Each row is a point on a landscape with many valleys, with its height.
From any point a ball rolls to the lowest of the 3 points nearest to it. It stops when none of these is lower. Distance is the straight distance between rows; heights are no part of it.
nefor: [ 14 -10  29  -6 -15  -9   1   5 -10  -7  11   2  12 -18  46]  (h 16.4)
vis: [ 19  -4  -2  15  15  11 -16 -11   5  -8 -29   1 -10  38  -9]  (h 36.7)
fuz: [-20  16  -8 -16 -20 -15  20  14 -16   5  -4  14  -5 -10   3]  (h 56.0)
zibir: [-14   8  -9 -10 -16  -3  11   7   8   2 -14   2  -9   8   1]  (h 13.2)
gor: [ 15  -7  25   6  -7 -13  -5  -7   0 -10  10  -9  14 -13  33]  (h 22.7)
Sumin: [  0  -6   6   0   0  13  -4   2   7   0 -17   2  -9  24  -9]  (h 50.0)
kogig: [ -7  28 -24  -6  -5 -17  12  -1   9  -2  -5   0 -12  10  -4]  (h 50.8)
Zegu: [ -6  22 -38  12   7  -8  -8 -18  22  -6 -12 -15  -9  21 -24]  (h 54.7)
Givo: [  7 -11  15  19  -3  -8 -17 -25   7 -22   1 -21  15   0  11]  (h 16.5)
sudet: [ 14 -16  29   8 -11  -3  -5  -1   8 -12   3 -12  12 -10  45]  (h 26.5)
zakem: [-19   3  -4 -15 -20  -5  26  22 -18  19   5  12  11 -42   8]  (h 44.6)
Karit: [ -2  16 -22   0  -2  -2 -13 -10  27  -2 -23  -8 -13  28  -8]  (h 48.8)
Duna: [ 11 -10   4   9   9  14 -10  -3   0  -6 -19   1 -10  29 -12]  (h 40.0)
vafer: [ -5  29 -34   5  19  -5  10  -5  -2  18 -15   8 -13  10 -49]  (h 40.4)
tipo: [ -6   8  -7  -7 -12   1   3   3  15   0 -19   0  -9  18  -2]  (h 42.3)
Nozis: [ -8 -12  14  -6   5   8  -1   5  -5   9  15   5   5 -14  -6]  (h 46.3)
dop: [ 10 -33  37   4 -16  14   0  13  -5 -13  11  -8  12 -15  49]  (h 20.0)
vuf: [ -4  33 -29  -5  17 -10  14   1  -1  13   2   6 -12   4 -32]  (h 12.8)
Lir: [  1  -7  12 -31  -7  -3  -3  20 -12  11  42  16   6 -32  30]  (h 22.6)
fani: [ -1  33 -32   2  15 -13  12  -5   2   7   0   0 -11   7 -32]  (h 30.6)
Libo: [ -2 -15  14   1   7   8  -5  -3  -7  -1   9   5   5  -2 -13]  (h 54.3)
sula: [ 12   3 -10   7  10   9 -19 -11  18   0 -32  -1 -11  36  -7]  (h 40.3)
vup: [-21  -3   0 -11 -18   2  20  14  -5  13  -2   7   4 -23   3]  (h 54.2)
Korom: [-18  -2   3  -9 -15   4  14  11   1   6  -9   4  -3  -4  -1]  (h 51.3)
fov: [ -3  34 -25 -12  13 -15  17   1  -4   8   8  10 -15   4 -22]  (h 29.9)
firo: [ -4  27 -37  13  17  -6   7  -9   1   8 -13  -1 -10  13 -46]  (h 48.5)
tebo: [ 15 -13   2  22  15  12 -12 -12  -8 -16 -17  -6  -5  32 -11]  (h 28.7)
buve: [ 16 -15  -1  29  15  11 -15 -17  -8 -26 -17 -12  -5  33 -10]  (h 17.6)
fafi: [-19   9  -5 -10 -22  -5  18  12  -2   3 -10   5  -4  -4   4]  (h 45.1)
kub: [ -7  -8   7  -2  -5  11   0   6   4   4 -13   3  -5  14  -9]  (h 59.6)
Mol: [  9  -6  20 -21  -3 -10  -5  10 -15   6  35  14  10 -25  30]  (h 37.4)
Livi: [-14  -9   8  -8  -9  11   4  11   2   7  -6   5  -2  -3  -6]  (h 58.3)
vak: [-11   1  -6 -23 -17   1  26  32 -17  25  23   8  13 -56  19]  (h 33.2)
Gerus: [ 11 -25  36   0 -22   3   5  12 -11 -10   9   0  11 -20  51]  (h 5.3)
pepu: [ -1 -15  12   4   7  14  -5   0  -7  -1  -6   4  -2  12 -15]  (h 62.8)
gupor: [-12 -10   9 -11  -3  11   8  15  -1  15  19   6   5 -29   1]  (h 29.0)
dakug: [-11  -9   3 -20  -7   9  14  23  -5  19  31   7   9 -42  13]  (h 9.3)
Mige: [ -5  27 -42  18  15  -5   3 -15   6  -1 -13  -8 -11  18 -42]  (h 56.1)
lav: [ -4  26 -32   8   4 -11  -4 -12  22  -4 -11 -12 -11  20 -17]  (h 53.1)
Nin: [  7 -11  16  14   6  -9 -13 -20  -5 -17   9 -10  12   0   1]  (h 33.8)
Sop: [-14 -12  10  -8  -6  12   9  12  -2  12   7   6   4 -18  -6]  (h 41.7)
Letet: [ 23  -1 -13  25  23  10 -25 -17  12  -7 -36  -5 -11  41  -6]  (h 37.8)
nalep: [ 10  -7  20   3   6 -11 -10 -13  -6  -7  20  -3  13 -12   9]  (h 40.7)
lozu: [  1  17 -25   5   4  -2 -20 -14  31  -1 -22  -9 -10  31 -12]  (h 46.2)
nutas: [  6  -8  18 -11   6  -5  -6   3  -8   3  31   8  11 -21  14]  (h 42.6)
Nudad: [ -7  -8   0 -26 -10   6  15  28  -7  18  37   6  11 -47  21]  (h 22.8)
refig: [  6  -8  19  -4   7  -8  -8  -7  -9  -3  23   2  13 -16   7]  (h 42.1)
tapo: [ 22  -7  -8  27  18  13 -19 -16   0 -17 -28  -6 -10  41  -6]  (h 31.5)
kir: [ -4 -11  15 -15   3   3  -1   8  -6  11  30   8   9 -25   4]  (h 38.7)
lesif: [  8 -15   9  21   8   2 -12 -19 -10 -22  -2 -12   4  18 -10]  (h 44.0)
vik: [ 11  -9  22  14  -2 -11 -10 -19   7 -18   5 -17  17  -7  24]  (h 28.5)

For each start below, name the point where the ball stops.
kub | buve
sudet | Gerus
pepu | buve
Mige | vuf
Nozis | gupor

Call two points neighbours if one is among the 3 nearest of the other. Go from one point of each pair to the other, from neighbour to neighbour, staying as low as possible. Name the highest point that can't be avoided.
zibir / buve | Sumin
buve / gupor | lesif
vuf / Givo | kogig
Givo / Gerus | vik
dakug / Givo | refig
